Each row is a point on a tangle of strands that fork and nearly touch. The rows are in no order.
In the rows, 128 means zero.
Two points are linked if the straight distance between their rows is under 201. Some points are linked to none.
Q177: [ 70 124 133 116 148 146 111 165 121 156 137  81 129 188 180 101 113 126
 129 174 138 123 156 100 109 150  60 141 160 168 141 125 101 116  95 114
 120 195 107  78 159 119 124 141 128 153 120 129 150 167 140  78 150 113
 138  90  79 144  87 176 109 138 158 113]
Q250: [138 186 114 114 106 148  81 162 125 161 103 106 106 172 165 110  66 125
 104 100 110 151 118 134 130 137  80 152 152  95 126 114 131  89  93 149
 111 153  79 116 128  97 172 137  61 141 133 144 129 123 114 124 121  78
  37 132  98 109  78 162 108 130 167  88]
Q865: [126 129  82 102 138 109 100  97  89  80 111 130 169 155 113 121 108 182
 150 126 125 134 121 153 130  96 151 136 153 163 140 201 103 162 172 117
 134  87  74 150 132 140 139 144 161 110 131 107 173 155 161 110 167 109
 148 111 113 132 110  94 112 103 127 169]
Q341: [186 151 108 162 114 106 180 156 134  77 117 182 121  83 115 150 142 126
 128 140  95 103 129 150 125 113 132 116 100 172 116 114 160 138 175 130
  95 141 141 146  49 125 112 120 162 128 160 183 151  81 126 136 137 213
 132 183 138 105 115  86 118  97  96 118]
Q276: [102  97 124 169 151 161 127 184 110 134 165 130 115 116 122  70 156 183
 129  99 103  94 170 146  51 118 147 111 124 205 156 151 128 110 105 109
 108 130 170  60 137 125  76  71 131 152 113 118 109 188 104 149 152 136
 171 116 102 209 120 190 130 140 157 143]
Q461: [ 81  96 119 121 121  91 131 118 136  87  97 178 120  87 109 138 125 115
 144 164 147 138 140  71 177 134 138 119  98 123  97 104 161 121 129 156
 156 113 151 151  62 127  91 224 162 117 122 168 139 129 144 179 140 123
 126 149 159 115 219  56 151 121  88 103]
Q25: [149 146 128 159 168 137 114 142 137 200 138  88  97 102 160 135 171 105
  82 133 151 133 133 140 140 170 131 115 129  78 152 125 134 109  97 110
 145 153 126 105 177 119 129 105 101 168  99 141 129 113 105 130 141  59
 139  93 128 167 144 121 140 132 109 110]
Q726: [182 199 154 175 131 184 181 122 129 105 100 134  85 106 150 121 127 168
 162  75  89  92 110 206 147  65 131 105 150  81 136 163  91 131 144 163
 140 153 144  95 155 164  85  91 121  80 139 119 104  71 101  95 117 157
  81 137 109 145  73 128 107  76 135 108]
Q257: [ 55 137 131 109 146  74 103  77 177 104 128 129 144 156 183 147  46 158
 144 155 111 131 135  87 139 136  83 121 161 119 175 169  82 126 101 160
 157  99  87  96 125 118 108 187  92  79  73 142 146 163 114 130 162  86
 132  87  75 110 111 146 103  99 163 144]
Q367: [128 163 121 141 130  96 139 146 139 133 119 143 172 169 106 122 125 126
  99 143 114 126 123 128 119 202  60 137 110 134  91 106 204 122 110 148
 123 164  90 159  67 130 135 153 104 142 145 163 135 137 160 153 147 134
 105 157 110 146  89 139 118 158 164 127]
Q601: [ 95 128 105 185 176  86 107 173 126  81 141 139  91 119 136 149 186 121
 135  92 137 101 170 147 128 135 102 127 118  93 130 151 132  85  94 115
 141 108 163 105  73 150  75  93 131 147  88 150 107 164 143 157 188 123
 155 127 145 144 161 118 141 137 112 122]
Q83: [130  85 110 178 103  94 143 129 131  84 148 197 119  92  99 142 137 109
 151 134 127 139 132 125 108 170 180 131 125 164 106 122 147 195 143  71
 160 110 168 166  84 110  86 196 186 116 150 161 144 132 144 184 138 176
 172 131 149 170 164 145 141 120  93 175]
Q783: [127 158 156 119 109 134  71 116 111  95 126  89 176 202 116 137  89 128
 163 127  84 129  99 162  97 115 139 149 141  72 102 200 122 108  92 103
 140  90 106 170 101 127 165 182 151 124 135 102 160 163 156 142 103  88
  53 140 125 115  85 148  66 168 146 124]
Q604: [123 125 140  93 100 108 138  69 150 137 134 163 141 128 143 110  91 178
 143 132 112 137 127 114  84  90 153 110 155 174 149 133 126 150 180 101
 160  61 138 172 143  91 123 170 118  84 156 135 123 125 106 135  95 122
 124 133 111 132 109 152 128 103 148 142]
Q766: [127 132 117 186 160 100 147 171 150 105 114 126 101 116 130 126 199 128
 140  99 152  89 161 141 125 107 128 111 110 142 148 121 115 105 115 112
 131 118 156  87 107 154 115  79 132 155 121 122 129 131 126 121 161 154
 163 124 134 145 155 113 132 121 105 135]
Q26: [202 134  87 141 150 119 206 155 124 129 121 138 112 105 109 136 143 100
  98 128 126 114 112 145 148 110 146 109  87 156 133 116 121 126 173 162
  98 166 154 124  86 141 144  84 126 132 153 127 155  77 106 138 124 197
 124 164 133  84  85  82 150 100 113 140]
Q935: [103  84 108  90 107 141 133 123 105 163 136  97 188 114  92 135 154 108
 117 170 182 179 152 102 119 158 161 135 139 161 114 104 134 147 117 109
 127 102 144 146 180 135 151 170 154 130 137 101 126 142 148 105 119 112
 148 107 123 153 177 143 144 186 112 164]
Q555: [126 168 150 149 118 121 157 126 115  59 106 184 115 102  82 159 201 127
 175  82 126  63  84 103 190 110 135 126 132  77  83 123 176  85 130 158
 108 107 113 131  84 170  80 136 134 126  96 149  57  96 151 142 131 145
 135 157 120  79 190  93 145 123 143  81]
Q709: [135 137 159 110 123 125 124 129 156 117 146 145  78 125 149 150 142 138
 114  79 123 123 119 137 156  81  87 146  91 119 134  99 124 101 141 151
 104 127 104  87 148 127 124  80  92 134  82 124  91  93  78 113 107 125
 143 112 130 106 139 128 126  98 118  94]
Q289: [175 180 131 168 156 157 139 118 128 137  82 134  99 138 185 112  77 153
 186 116 102 125 101 164 162  89 131  92 160  78 153 171  81 118 168 132
 168 171 138 126 163 146 120  92 118  77 140 104 162  91 126 103 121 100
  71 144 118 127  69 107 122  58 122  98]
Q246: [134 121 160 178 148 122 148 135 129 102 153 129 139 128 117 156 152 107
 141 136 131  71 100 155 139 148 143 130  92  94 105 175 135 145 111  98
 128 131 147 163  88 161  90 134 151 102 130 143  73 134 172 149 132 125
 133 134 132 156 144 139 117 159 126 138]
Q294: [126  75 152 127 115 106 142  95 178 107 138 177 140 127 138 133  92  87
 118 159 165 175 113 126 148 195 122 110  68 124 138  90 143 188 169 103
 155 172 123 143 143 126 152 157 154 112 123 112 115 105 109 158 101 174
 206 138 158 136 132 114 150 123 109 123]
Q186: [100 127 117  80  89 111 101 125 134 193 114 135 118 120 130 113  99 136
  70 119 136 196 128 109 126 117 128 156 138 110 133  95 144  97  97 139
 104 104 117 167 144  93 205 176  84 140 130 137 160 143 102 137  96  87
  75 125 150 102 142 106 129 139 131 115]
Q183: [178  96 101 150 159 168 146 148 127 154 122 135  95 134 135  42 130 145
 115 104 130 137 156 132  69  84 136 113 138 209 135 115 132 135 150 120
 148 155 161 113 150  99 107  78  97 129 148 162 137 115  85 138 121 153
 135 129  83 161  81 154 137  70 124 133]
Q2: [185 164 109 148 148 130 144 110 132 118 108 163 116 123 161 105 104 156
 162 126 109 140 109 143 168  66 147 107 160 123 147 173 104 128 178 143
 182 114 135 164 158 138 117 144 131  83 149 139 157 101 105 130 119 121
 106 112 112 156  85  93 114  66 131 136]
Q691: [139  92 102 157 143 108 173 161 134 123 145 134 131  96  82 142 178 127
 113 109 136 102 172 133  47 130 146 117 129 178 143 105 146 112 142  97
 122  74 154 114  85 129 110  65 142 173 155 140 128 152 117 122 153 168
 166 152 151 129 147 141 142 153  97 165]
Q361: [ 70 128 113 112 133  86 111 179 130  95 144 118 138 134 121 166 173 116
 151 112 149  90 193 115 118 119 105 152 125  86 114 125 131  79  62 146
 116  97 172  96  85 144  91  99 105 162  84 116 113 158 161 144 171  88
 122 130 139 131 200 132 145 166 120 127]
Q774: [101 101  99 159 117 181 119 183  87 130 149 114 121 154 124  51 152 162
 145 113 124 109 152 146  79 110 167 139 119 201 116 145 123 145 109  83
 103 169 142  57 130 105  81 113 149 173 138 138 112 209 116 112 152 134
 153 126 120 172  99 181 131 126 152 161]
Q421: [ 87  66 162 121 105  83 143 117 168 155 146 148 145 119 118 147  97  90
 153 182 148 163 140  75 103 177 170 100 119 127 122 104 135 176 104 122
 172  85 173 162 118 129 117 202 159  94 161 112 112 167 128 150  99 144
 164 130 138 139 177 144 132 171 114 144]
Q265: [112 138 108 126 194 123  88 147 169 159 145 101 117 110 161 121 149 117
  87 140 149 163 169 127 131 174  80 129 114 101 172 113 140  90 118 134
 112 157  86  65 148 122 145 113  68 151  67 136 139 126 107 148 173  84
 144 113 114 150 139 127 148 117 127 102]
Q561: [197 121 108 102 141 139  87  93 118 139 134 128  77 133 166  87 109 118
  83 103 139 185 104 146 191 136 109 143 113 107 123 103 111 130 168 121
 119 159 121 126 188  89 201 123  91 109  96 111 169  90  94 151 128 140
 105 115 164 116 125  96 132  71 111 105]
Q138: [153 138 114  78 181 122 102 111 114 152 148 143  74 129 147  98  50 127
  80  84 118 185  83 124 194 128  85 132 123  82 110 112 109 106 169 153
 112 123 128 120 171 108 215  86  57 115 105  75 166  52  99 148 115 139
  91 122 139  76  90 100 126  68 118  98]
Q832: [161 105 121 115  96 147 159 147  97 191 123 109 172  97  68 134 171  66
  84 169 172 141 129  89 119 170 151 131 134 172 103  88 142 147 156 115
 115 138 142 130 141 148 173 125 148 163 178 120 105 135 145 116 102 122
 159 121 171 133 155 129 154 175 105 162]
Q23: [ 81 117 106 114 138  99 134 124 113  96 138 135 159 155 124 129 118 166
 171 135 114 123 106 108 120  85 114 167 151 152 103 178 121 139 114 111
 148  78 102 148  64 167 112 180 175 115 129 125 170 185 198 133 147 123
 126 146 123 129 132  94 113 129 119 177]
Q18: [ 94 163 144 108 138 122  82 172  97 171 136  84 165 115 134 170 140 137
 101 132 143 131 192 139  86 134 119 157 166 113 150 109 109  71  70 117
 133 130 133 117 166 114 153  94  77 187 116 112 141 147 140 122 181  60
  76 112  97 135 132 172 123 200 142  95]
Q194: [133 141 160 151 118 168 123 124 107  57  95 148  97 108  87 166 198 138
 184  50 140  51 110 138 173 121 134 131 100  99 102 132 153 124 149 152
 112 129 121 121 141 168  66 103 160 104 101 134  56 106 128 135 128 163
 154 131 146 110 187  94 143 140 108  96]
Q170: [ 92  82 116 108 113 162  74 153 117 162 119 112  78 141 185 101 161 130
 127 111 155 140 186 134 103  82 185 128 123 145 127 116 123 106  76  89
 115 126 165  84 161  83 127 131 149 149 121 102 148 164 107 102 116 101
 127 127 160 159 185 111 140 128 112 129]
Q732: [ 65 134 131  97 138  89 104 159 134 163 140 117 143 125 138 189 147 133
 103 147 137 125 202 122 118 142 117 160 140  79 126 121 161  80  51 161
 116 103 125 114 118 119 126 133  61 185  98 125 137 172 144 135 176  38
 104 104 142 127 183 158 125 179 127 105]
Q919: [121 161 112  88 130 124 134 154 132 142 110 123 112 183 137  96  67 114
  92 133 123 158 115 106 100 120  77 130 127 135 134 125 113 110 141 148
  94 151 111 119 121 120 167  90  57 138 157 100 122 102 137 118  86 131
  64 148 106  71  57 153 120  99 156 126]
Q99: [106  59 121 109 124 159  90 140 146 170 147 132  85 120 156  93 178 145
 129  95 139 137 189 130  48 106 149 103 112 156 146 106 126 117 116 110
 121  70 170  91 186  93 120  71 121 184 102  96 123 166  91 110 111 106
 153 133 155 186 158 162 156 129  99 134]
Q424: [117  71  97 171 124  82 150 155 141  84 156 161 127 102 109 134 109 122
 178 135 123  98 151 140  99 161 128 147 120 198 112 131 122 182 132  64
 114 153 125 129  56 132  78 136 184 133 139 164 150 150 133 160 160 181
 170 148 142 137 121 127 113 107 107 161]
Q861: [212 130  92  92 140 168 145  54  77 131 140 109  96 103 127 162 118 119
  99  73  90 107  81 138 205  96 136 127 142 106 118 107  97 119 203 208
 114 128 127 124 173 149 164  32 107 119 123  89 124  23  96 102 133 212
 145 126 154  25 117  89 135  83 142 119]
Q916: [170 187 124 113 109 136 118 123 115 119 114 106 133 163 110  96 122 135
 110 137 102 186  86 146 182 125 110 158 112 113 104 146 147 130 133 138
 130 138  68 168 125 138 190 158 139 118 145 147 168 109 153 137 115  92
  59 124 132 114 102  77 106 129 149 140]
Q135: [171 126 128 158 114 213 143 116 103  82  78 130  89 117  91 184 208 139
 131  49 145  43 116 165 154  98 147 141 105 139 121 137 138 131 151 155
  91 131 128  96 146 172 107  61 148 108 130 127  82  76  95 124 126 198
 178 126 138 108 146 115 133 158 103 133]
Q516: [149  48 115 137  94 117 160 152  97 123 141 139 151  62  56 130 154 124
 121 151 127  97 163 137  38 152 137 120 132 200 113  89 138 160 147  81
 106  89 118 129  66 135 105  81 144 151 184 161  90 158 112 122 144 159
 173 160 161 125 129 167 136 143  86 163]
Q487: [105 123 105 113 161 135  71  89  98  96 135 111 174 173 111 104  95 167
 140 158 130 133  98 141 154 148 146 148 162 148 133 209 102 154 159 119
 153 136  71 108 185 147 139 148 193 101 104 113 180 163 150  81 142  98
 178  93  97 144 112  98 114 115 150 168]
Q328: [122 108 172  86 110 129 129 122 180 205 143 143 127 100 134 130 125 135
  86 148 121 137 132  91  94 182 105 136 122 157 137  50 160 144 130 142
 130 121  80 147 152 112 113 114 107 177 138 149  84 124  99 121 100  97
 171  90 138 155 153 177 111 154 118  82]
Q208: [119  81 163 121  66  99 161 102 174 129 120 180 109  80 109 137 120  62
 162 181 167 151 123  77 125 185 164 106  96 137 114  75 136 189 171 126
 158 130 145 155 151 149 105 166 174 119 153 130  99 140 109 125  92 174
 167 132 174 147 150 144 154 138  88 121]
Q994: [121 200 162 162 153 124 174 146 139 144 129 101 140 104 155 146 124 117
 152 138 134 110 136 128 117  88 120 100 147  65 164 142  75  93  87 150
 149 127 171 120 136 154 115 104 109 118 147 117 118 105 143  92 109  96
  65 140  81 133 110 157 106 159 141 100]
Q939: [105 142 108 124 137 100 125 133 122  67 110 141 152 113 116 145 122 109
 178 144 120 120 101  82 156 102 116 143 124 119  76 146 145 119 104 168
 149 100 129 157  52 164  94 180 190 106 107 168 158 151 200 166 139  96
 112 128 141 117 181  62 125 138 128 138]
Q814: [159 165 167 188 133 173 167 148 139 126 121 102 127 110 115 140 164 110
 103 124 128  81  86 179 130 139 137 117  93  79 130 157 139 153 116 123
 119 185 134 148 116 154 119  95 127 119 144 138  70  89 125 110  96 138
 118 143 102 146 105 145 118 138 122 114]
Q496: [135 144 138 137 161 136 149 101 143 102 110 163  77 108 138 150 177 154
 159  60  98  94 106 148 187 107 110 117 116 100 108 121 135 123 150 154
 128 129 124 115 144 160  99  98 127 129  75 127 101  77  82 127 128 158
 166 118 137  99 141  87 137  80 108  86]
Q704: [ 57 105 161  98 113 100  84  81 160 107 122 113 143 102 144 177 109 118
 131 135 154 123 125  80 188 136 132 113 108  63 141 145 116 128  92 126
 136  96 129 122 143 131 108 185 130  94  88 112  92 145 128 118 135  96
 154 113 148 114 219 109 120 158 114 128]
Q882: [117 151 134  99  92 124 103  99  92 120 134  97 135 151 145 117 117 154
 129  87 121 115 113 153 155  83 138 157 136 121 127 161 114  99  99 134
 118  89  74 137 143 123 147 156 115 105 113 168 118 153 137 125 130  42
  82  99 133 115 127 129 119 146 144 114]
Q290: [182 125 112  99  74 132 168  84 121 134 120 181 139 100 110 118 127 141
 159 159 118 144 124  87 116  98 199  86 124 189 119 146 144 162 190 128
 178  72 161 184 147 116 128 177 167  77 175 145 141 128 120 116 107 161
 150 134 106 138 129 146 140 100 120 153]
Q877: [ 97 102 108 132 152 147 113 177 104 139 149 113 142 180 133  78 164 137
 114 145 130 107 157 127  89 157 109 151 127 193 112 116 144 128  95  84
  96 195  97  94 133 119 110 139 143 152 113 133 136 192 140  99 156 109
 157 109 107 160 110 158 123 147 153 152]
Q220: [114  94 141 109 127 118 143 120 156 186 155 122 173 107  74 147 123 126
  79 171 137 132 151 111  60 214 115 132 118 164 130  61 170 136 133 105
 121 102  97 144 157 105 140  86 127 188 139 129  84 124 124 136 147 121
 196 100 154 156 152 176 129 168 135 125]
Q470: [136 155 119 142 159 119 165 149 165 147 129  93 136 124 125 122  94  97
  92 142 158 154 118 132 150 148  82 118 140  95 157  85  86 127 151 143
  95 185 126 104 144 131 173  44  73 135 152  94 131  80 130 123 113 149
 103 156 106  96  73 128 137 111 139 134]
Q981: [112 125 158 126 163 133  72  96 123 106 130 114 190 177 134 127  87 138
 153 178 125 154 103 143 157 181 135 122 156  77 129 195 105 155 116 125
 189 122 106 148 154 137 145 209 188  73 107 109 179 155 153 119 119  95
 128 127 124 134 105  86 108 149 151 152]
Q914: [ 92  87 153 111  98 132 109 108 151 162 139 124 145 179 142 119  98 147
 117 157  88 123 127 100  83 204  65 152 131 171  96  76 188 162 122 119
 127 176  72 147 110  83  93 164 146 124 144 138 105 152 125 120 114 138
 129 134 126 175  95 199 123 146 142 119]
Q447: [212 118 132 174 135 173 146 142 112  96 138 116 166 160 103 113 140 154
 154 128 102  93  95 175  83 117 157 129 119 161 126 197 139 173 140  94
 140 148 149 164  91 126  85 164 144  96 160 144 130 130 145 132 106 195
 128 137  78 177  69 164 104 136 143 189]
Q156: [ 92 117 120 111  89 113 134  88 157 150 121 158 152 178 159 127  61 166
 147 169  97 150 104  96  94 143 129 123 159 161 116 133 116 153 116 121
 156  80 138 180 119  94 126 211 153  88 169 127 158 176 126 130  93 123
  98 136 112 123  91 139 104 125 144 164]
Q27: [110 142 116 110 183 124  88 162 173 152 164 117 119 134 161 110 111 110
  78 128 145 161 165 106  84 155  65 135 159 113 168  91 112  91 127 120
  77 188 118  65 167  97 168  53  45 173  92  99 134 125 117 114 160  95
 126 121 119 126 103 166 155 100 155  97]
Q24: [185 107 131 108  97 188 132  82 109 101  97 105 113 100 109 172 183 140
 148  79 139  84 119 151 163  91 174 112 109 139 153 111 107 147 187 157
 133 125 125 119 188 164 115  66 147 112 116  92  91  74  91  98 112 195
 182 112 137  97 156 112 154 124 121 142]
Q492: [135 202 126 137 149 107 106 105 117  45 136 150 148 124 139 141 137 152
 207 100  79 103 113 171 151  72 141 138 174  69 132 191 118 105 105 167
 161  43 120 168  74 163  97 140 168  91 116 155 142 139 162 139 177  98
 105 141 132 136 114  90 110 126 151 124]
Q126: [ 97  98 136 136 146 149 108 162 141 146 162 120 128 116 132 113 155 171
  98 115 113 119 203 136  27 132 122 132 125 172 159 106 121 109  92  99
  98  86 151  89 155  96  96  56 116 204 119 116  99 180 103 120 150 120
 170 113 154 172 155 188 133 155 137 120]
Q14: [165 183 123 181 157 189 164 148 112 116 113  85 105  96 108 121 146 118
 138  97 120  89 109 228 120  96 135 109 128  84 154 177  90 152 130 132
 109 186 138  98 131 154 132  50 121  89 125  99 110 103 126  91 115 150
  97 150 107 157  61 143 127  98 141 121]
Q38: [ 99 146 138 131 106 105 116 159 103 113 124  93 132 141  93 170 174  97
 147 107 162 103 162 122 131 108 118 138 110  85 110 140 102 104  78 131
  95 136 149  82  96 158 129  77 133 155 116  95  85 136 188 106 126  98
  98 133 139  95 190 113 147 168 130 120]
Q426: [132 160 136 150 108  90 165 144 122  59 134 173 145  93  87 148 182 116
 146  94 105  83  88 123 144  97 142 119 110 110 111 118 181 102 140 144
 118  81 135 158  30 161  85 142 141 103 127 174  92 118 160 160 147 155
 116 185 111 116 164 113 138 138 125  97]
Q435: [143 185 101 131 161 104 174 160 131 107 113 118 128 117 124 139 112 104
 136 129 126 130 116 163 168  97 118 118 122  94 139 143 103 125 162 172
  91 171 125 128 101 168 173  55 100 124 159 104 162  82 151 105 115 179
  83 160 103  66  67  95 135  95 130 151]
Q602: [178 140 120 111 108 130 102 105  87 176 128 128  84 118 141 130 131 118
  81 102 135 159  92 132 235 109 125 158 118 102 112 105 131 112 166 146
 134 135 120 131 171 136 180 145 120 104  98 118 141  92  95 153 123 132
 118  90 170  99 160  61 118  99 111 106]
Q79: [202 173 118 117  96 141 139 117  71 145 126 120 105  99  89 108 138 120
  87 115 126 180  58 142 237 110 131 170 115 137 103 135 139  96 170 143
  99 150  97 167 116 145 191 142 139 121 150 159 150  88 145 144 112 132
  99 131 167  77 138  77 123 120 129 120]
Q690: [160 148  93  76 157 143 122 106  89 129 151 117  86  99 123 124  87 111
  82  73 107 152  63 127 194  82 146 142 148  88 129 113  90 109 177 175
  83 112 110 124 160 143 193  40  55 119 140 104 141  54 109 122 115 150
  89 131 127  48 103 111 137 101 127 107]
Q760: [ 98 140 108 106 116 145 100 154 117 212  89 117 108 166 151 108  83 137
  69 138 134 160 121 101 112 134 105 133 158 119 127  67 161  90  73 154
 106 157 106 149 141  72 216 143  51 178 165 121 174 129 117 158 118  89
  48 122 134 109 109 139 119 160 153  78]
Q740: [145  90 114 128 132 139 150 115 126 114 136  82 186 198 134 114 108  81
 133 186 171 155 112 127 151 202 109 107 125 135 122 123 108 168 129  97
 139 233 113 126 149 143 163 136 172 116 121  94 140 104 145  82 103 169
 155 130  94 161  78 108 133 153 156 134]
Q710: [199 129 105 150 131 171 163 142 108 134 123 146  94 106 125  96 188 140
 152 101 133 116 142 138 109  74 178 104 112 199 143 131 129 148 171 135
 151 113 156 122 147 121 103 110 126 127 161 140 157  88  92 132 114 164
 150 122  92 160 123 136 153  67 110 148]
Q631: [113 162 160 136 167 124 149 168 133 162 130  82 185 109 132 146 119 148
 126 144 108 122 183 144  69 128 125 114 167  96 173 133 106  90  93 138
 157 127 180 138 139 121 118  73  70 151 130  93 125 138 128 145 152  97
  95 131  77 141 109 195  96 182 152 108]
Q399: [101  99 115 144 170 104 119 135 151 136 137 120 141 148 167  96 125 134
 146 146 131 128 170 126  88 128 122 101 120 146 168 154 116 142 122  91
 141 142 153 118 155 104 140 135  99 113 132 109 129 143 123 115 132 154
 153 125  87 150 109 126 128 116 123 154]
Q360: [ 97  68 154  79 111 107 107  98 185 148 140 130 136 139 136 112  91 110
  83 161 174 202 136 109 135 203 116 119  77  97 138  79 123 179 136 127
 123 151 118 116 182  95 184 157 127 141 118  82 117 116 113 120  98 147
 175 146 162 104 173 118 152 135 109 122]
Q719: [203 123 155 110  96 178 149  47  89 149 100 129 102 113 120 198 133 122
 130 103 123  96  97 138 183  91 158 119 133 102 138  86 103 112 195 190
 122 123 131 132 199 143 122  61 144 133 138  81  98  44  82  79 103 199
 152 121 162  51 140  98 133 107 118 100]
Q560: [124  49 107 153  97 110 148 150 125 113 151 137 144 117  67 111 108 120
 128 140 115 116 146 120  87 176 127 146 142 201  89  99 160 197 118  80
 108 159 107 125  62 100 104 128 172 135 168 174 119 164 140 137 122 145
 156 144 169 133 104 150 125 136 109 158]
Q705: [142 139 121 162 135  86 185 138 150  87 131 164 122 118 120 136 109 134
 149 107 126 115 131 133 109 125 110 146 122 185 132 109 139 174 176 101
 109 150 117 150  70 142 102 123 146 130 129 176 143 118 132 151 143 189
 152 152 103 127  98 131 119  98 117 137]
Q698: [ 89 101 143  83 116 111 106  94 150 188 136 119 152 106 124 125 125 115
  91 161 163 197 128  97 135 152 133 123 127 115 162  85 130 132 121 150
 117  89 123 129 169 121 183 157 110 144 132  90 145 138 126 120  96 116
 131 116 153 103 174 108 145 159 113 130]
Q662: [108 153 143 128 130 182  49 123  80  91 118  79 109 160 141 103 142 113
 132 115 168 114 128 180 113 105 153 139 127  98 115 190 112 118 116  75
  87 203 113  90 173 135 148 151 152 116 107 112 130 178 174 105 143  91
 109 128 129 139 126 143 121 152 137 144]
Q352: [ 53 132 149 112 120 100 112  74 160 158 132 135 156 155 162 166  65 158
 120 170 116 118 116  83 138 121 148 111 159 131 154 161 105 117  71 156
 181  40 120 135 117  99  94 225 112  95  98 160 150 162  99 148 143  67
 124  93 115 111 149 139  99 143 152 131]
Q637: [ 99 106 147 123  83 113 163 105 132 160 128 146 172 142 145 151  95 125
 164 175 121 149 111 102 122 142 151 120 122 134 118 135 145 136 118 135
 139  93 185 167 115 125 127 221 166  96 165 112 138 163 157 139  83 134
 103 146 138 122 149 129 114 155 127 159]
Q614: [ 37 110 159  80 100  72 112  77 156 128 119 144 151 110 145 164  86 135
 132 136 149 134 109  72 160 105 151 105 149 118 159 124 113 106  81 155
 143  38 146 115 116 118 120 211 104 116  89 128 117 152 110 119 122  88
 132  97 135  86 175 121 123 142 132 125]
Q591: [ 98 166 133 121 145 139 116 161 102 126 145  71 152 185 140 108 123 109
  90 158 143 148 139 118 121 176  67 137 162  92 136 105 101 123 105 118
 103 228  96  71 134 127 163  92 118 158 111  89 112 124 160  70 151 120
 109 125 102 118  68 170 115 160 185 135]
Q661: [129 108 143 137 130 153  81 156 131 186 125 110  80 125 162 141 154 107
 122 120 149 122 169 124 121 125 162 121 121  96 125 131 139  91  96 103
 135 126 148 110 163 115 103 161 112 164 104 137 108 154 102 133 114  70
 107  93 146 164 185 108 143 142 110 114]
Q307: [148 208 150 155 127 105 163 126 137  69 121 162 116 120 148 129 162 150
 177  92  79  91 103 154 154  74 132 124 138  77 120 169 137  89 103 162
 138  80 149 172  49 145  91 150 116  95 126 158 109 113 138 152 143 133
  90 158 101 125 106 128 137 116 149  99]
Q723: [163 104  73 114 154 154 111 153 109 129 106 112  68 152 143  64 146 132
 118 108 111 160 157 149  91  35 128 134 130 186 133 128  99 129 146 105
  76 155 139 103 130  81 131  72  81 150 127 133 144 126 115 133 132 167
 110 147 121 109  78 116 149  60 124 158]
Q606: [197 148  97 155  90 154 146 112 129 129 110 172 115 120 140  87 134 141
 149 127 125 148 132  95 154  70 190  97 125 172 148 143 130 137 185 131
 198  99 182 156 167  99 113 150 145 113 151 154 171  97 113 127 103 138
 143 112 100 170 119 132 156  60 125 141]
Q553: [141  87 146 126 103 155 184 152 119 197 105  88 154 116  55 138 125  89
  87 205 130 113 151 116  76 211 126 147 137 173 106  63 157 148 126 101
 119 126 123 124 158 120 136  82 157 182 171 132  88 148 134 118 126 102
 177 104 189 154 145 181 141 180 131 129]
Q980: [141 104 161 121 111 116 137 133 160 172 146 152  93  96 150 123 122 115
  96 113 122 146 118  92 116 128  78 151  90 141 121  68 160 121 132 157
 118 102 121 131 142  99 110 105  99 186 115 161 108 113  74 144 108  90
 162 103 152 125 146 133 129  88 110  85]
Q603: [129 176 146 133 141 128  57  95 121  71 138 115 148 164 132 160 103 151
 191 122  75 111 101 185 142  96 147 145 139  79 121 247 113 118  97 119
 168  91  99 169 112 133 125 135 166  85 114 115 164 154 175 145 163  89
  98 145 121 130  99 103  90 128 138 141]
Q790: [168 179 123 141 113 150 129 139 112 137 114  96 172 168 108  98 126 120
 102 137  96 152  97 131 121 142  82 146 122 124  93 149 189 119 122 139
 107 164  89 160  78 129 167 183 129 148 152 164 145 131 176 144 120 112
  64 137 115 140  90 125 109 148 154 121]
Q240: [ 88  91 128 135  93  91 149 122 124  87 126 219  84  55 115 134 124 118
 152 159 126 136 124  88 134 163 156 114 132 157  93  82 155 165 145 103
 161 112 158 168  59 132  76 215 197 109 138 185 133 132 131 190 128 164
 150 148 164 132 184 125 156 102  80 124]
Q512: [ 69  93 170 122 124  95 103  96 166  85 146 121 146 126 135 148 104 111
 155 142 137 103 117  98 145 135 116 140  94 108 117 170 116 136  90 108
 124 124 138 126  90 131  69 168 137  95  87 125  93 164 156 149 124 128
 141 127 143 141 170 133 126 151 132 134]
Q514: [100 127 140 114 144 133 101 124 122 136 113  82 166 204 162 121  91 107
 134 174 162 156 112 123 150 187 108  90 147  74 137 141  97 147 108 121
 154 183 123 137 162 134 191 182 143 107 135  76 172 125 153  99 104 127
 116 118 111 127  93 102 122 165 138 135]

A fork is a point with three links, a tip a point with one. Leave the first point through the second and follow the links. Name the first fork or tip that comes.
Q698; Q360 => Q606
Q760; Q250 => Q424
Q774; Q276 => Q27
Q726; Q14 => Q257
Q24; Q719 => Q367
Q661; Q170 => Q591
Q341; Q26 => Q698
Q790; Q916 => Q194

Follow the links from the first point to the second, and from the first to the third. Name the last point that the two ways share.
Q18; Q604; Q981 => Q424
Q421; Q79; Q435 => Q698
Q23; Q289; Q766 => Q424
Q341; Q614; Q690 => Q698
Q606; Q138; Q492 => Q194
Q614; Q183; Q341 => Q606
